A landscape with many valleys, sampled at points; each row gives a point and its height.
From any point a ball rolls to the lowest of the 4 points nearest to it. It stops when none of these is lower. Distance is the straight distance between rows; heights are no part of it.
j269: [ 92  94 129  92  76 121 109 137  97]  h=348
j546: [ 65  71 134  74 163  75  86 153  90]  h=239
j969: [ 74  91  73  75  42 107  90  89 135]  h=100
j360: [ 78 105 123  90  81  96 116 149  91]  h=203
j771: [128  93  66 136  69  72 114  54  46]  h=231
j957: [120 119 133 100 153  44 113 184  60]  h=523
j236: [114 135 102 144 147  77 126 162  49]  h=471
j900: [106 103 141 107 165  96 113 144  88]  h=377
j251: [148  91 111 108 100 117  92  50  98]  h=172
j574: [118  68  48 152 137  98 122  84  76]  h=173
j952: [ 83  73  96  81  87 129  95  88 136]  h=176
j829: [ 46 137 134  90 109 112  46 126  96]  h=104
j819: [ 65  83 117  68 145  70 106 153 103]  h=237
j271: [ 63 149  86  80  47 112  64 100 133]  h=214
j925: [ 51 115 124  87  85  92  81 149  79]  h=185
j23: [ 62 174 111  54  72  97  67 113 143]  h=81
j478: [118  71  43 133  98  69 130  64  64]  h=181
j530: [ 60 162 126  31 101  76  57 115 149]  h=90
j278: [ 72 123  82  87  30 118  71  89 121]  h=118
j470: [108  96 158  95 158  84 102 167  67]  h=428
j981: [ 46 149 111  52 116  93  59 107 142]  h=77
j131: [151  99 103 125  92 107  90  47  74]  h=317
j181: [121 130 132 128 153  82 114 160  57]  h=545
j514: [119  35  57 138 125  84 136  65  68]  h=178
j724: [119  91  58 143 141  98 113  98  92]  h=179
j179: [104  97 115  94 160  94 128 136 116]  h=280
j545: [ 64 132  73  83  45 112  73  94 132]  h=69
j76: [ 53  87  99  90  98 135  83 101 130]  h=880
j884: [ 41 145  96  66 109 107  64 101 143]  h=72
j756: [ 95  76 116  72  19 130  71  26  98]  h=276
j367: [ 73  94 111  73 121  71 118 153 106]  h=236
j497: [131  80  86  63  75  87 109  37 128]  h=78
j153: [ 38 132 109  80 115 120  66 105 130]  h=88
j477: [ 49 122  74  83  65 112  84 101 140]  h=375
j814: [135 105 111 102  73 106 125 126 103]  h=168
j940: [125  88  57 133  80  66 118  62  58]  h=198
j968: [100 103 107  83 107  82 138 144 113]  h=227
j652: [ 44 140 126  77 125 115  51 107 121]  h=83
j666: [129  42  83 167 125 111 129 103  46]  h=184
j943: [ 51  90 110  70 127  62  96 163 100]  h=238
j359: [ 46 151  89  69  87  98  72 104 147]  h=57
j255: [137 103  62 134  76  76 115  66  58]  h=233
j720: [134  93  93  62  46  76 120  29 110]  h=85
j746: [133  71 102  82  95 116 103  53 135]  h=99
j984: [135  19  86 137 133  91 147  68  50]  h=226
j947: [144  93 103 110 103 111  96  22  87]  h=182
j791: [123 124 145 123 155  74 114 167  61]  h=528
j878: [119  68 108  88  91 125 100  75 131]  h=97
j417: [120  72  84 174 132 116 121 123  45]  h=84
j9: [ 87  87  79  73  28 104  91  78 125]  h=93
j636: [109  68  82  69  59  99 101  67 132]  h=91
j789: [147 104  87 135  77  97  98  58  66]  h=386
j445: [113  68  95  78  89 121 102  73 138]  h=94
j875: [117 110 125 124 169 107 118 129  96]  h=450
j39: [ 67 101 130  98  81 130  93 131  93]  h=437
j137: [139 115  60 128  96  77 119  90  91]  h=258
j430: [ 82 101  92  86  16 125  68  71 110]  h=98
j811: [148 112 108 114  78 106 115 105  95]  h=132
j176: [124 109  77 133 154 101 121 108 112]  h=221
j74: [141 122  67 113 109  86 122 109 109]  h=272
j432: [129  34  79 157 126 107 132  84  49]  h=191
j675: [152  99 120 112  80 120 104  82  99]  h=89
j38: [138  89 104  98 103 110  96  35 109]  h=131
j306: [134  87  86  78  96  91 106  24 120]  h=101
j186: [ 47 130 131  95  99 101  52 141  83]  h=143
j300: [140  89 126 103  78 132 107  98 105]  h=122
j550: [122  78  40 137 109  75 120  75  80]  h=177
j800: [119 120 108 152 149 104 119 136  64]  h=436
j452: [ 44 111 132  92  96 125  70 129  95]  h=166
j836: [139 108  61 133  85  79 113  79  80]  h=241
j564: [118 110 104 126 164 109 119 118 101]  h=329
j167: [ 40 111 106  85 103 131  75 105 124]  h=361
j170: [104  81 104  73  11 113  82  58 103]  h=123
j600: [117  64  71 161 142 109 114  96  68]  h=167
j575: [ 67  90  75  80  60 114  92  93 136]  h=151
j420: [105  77 131  97  87 138  99 107 113]  h=298
j68: [114  79 132  66  25 109  95  17  94]  h=647
j90: [117 112 103  91 100  89 130 137 114]  h=222
j225: [ 81  91 117  80 150  80 130 145 114]  h=240
j33: [ 49 153 128  47 128  91  46 112 142]  h=80

Where does a ball stop that starts at each point below?
j952 => j497
j430 => j497
j470 => j359
j789 => j417
j131 => j497
j875 => j359
j791 => j359
j269 => j675
j836 => j417
j575 => j497
j90 => j675
j255 => j417

Call two points neighbours if one is among the 4 nearest of the other. Go from one point of each pair to the other, from neighbour to neighbour, staying as low as possible. Name the highest point that can't be avoided.
j359 and j675 => j271
j545 and j417 => j74
j675 and j497 => j251
j545 and j497 => j969
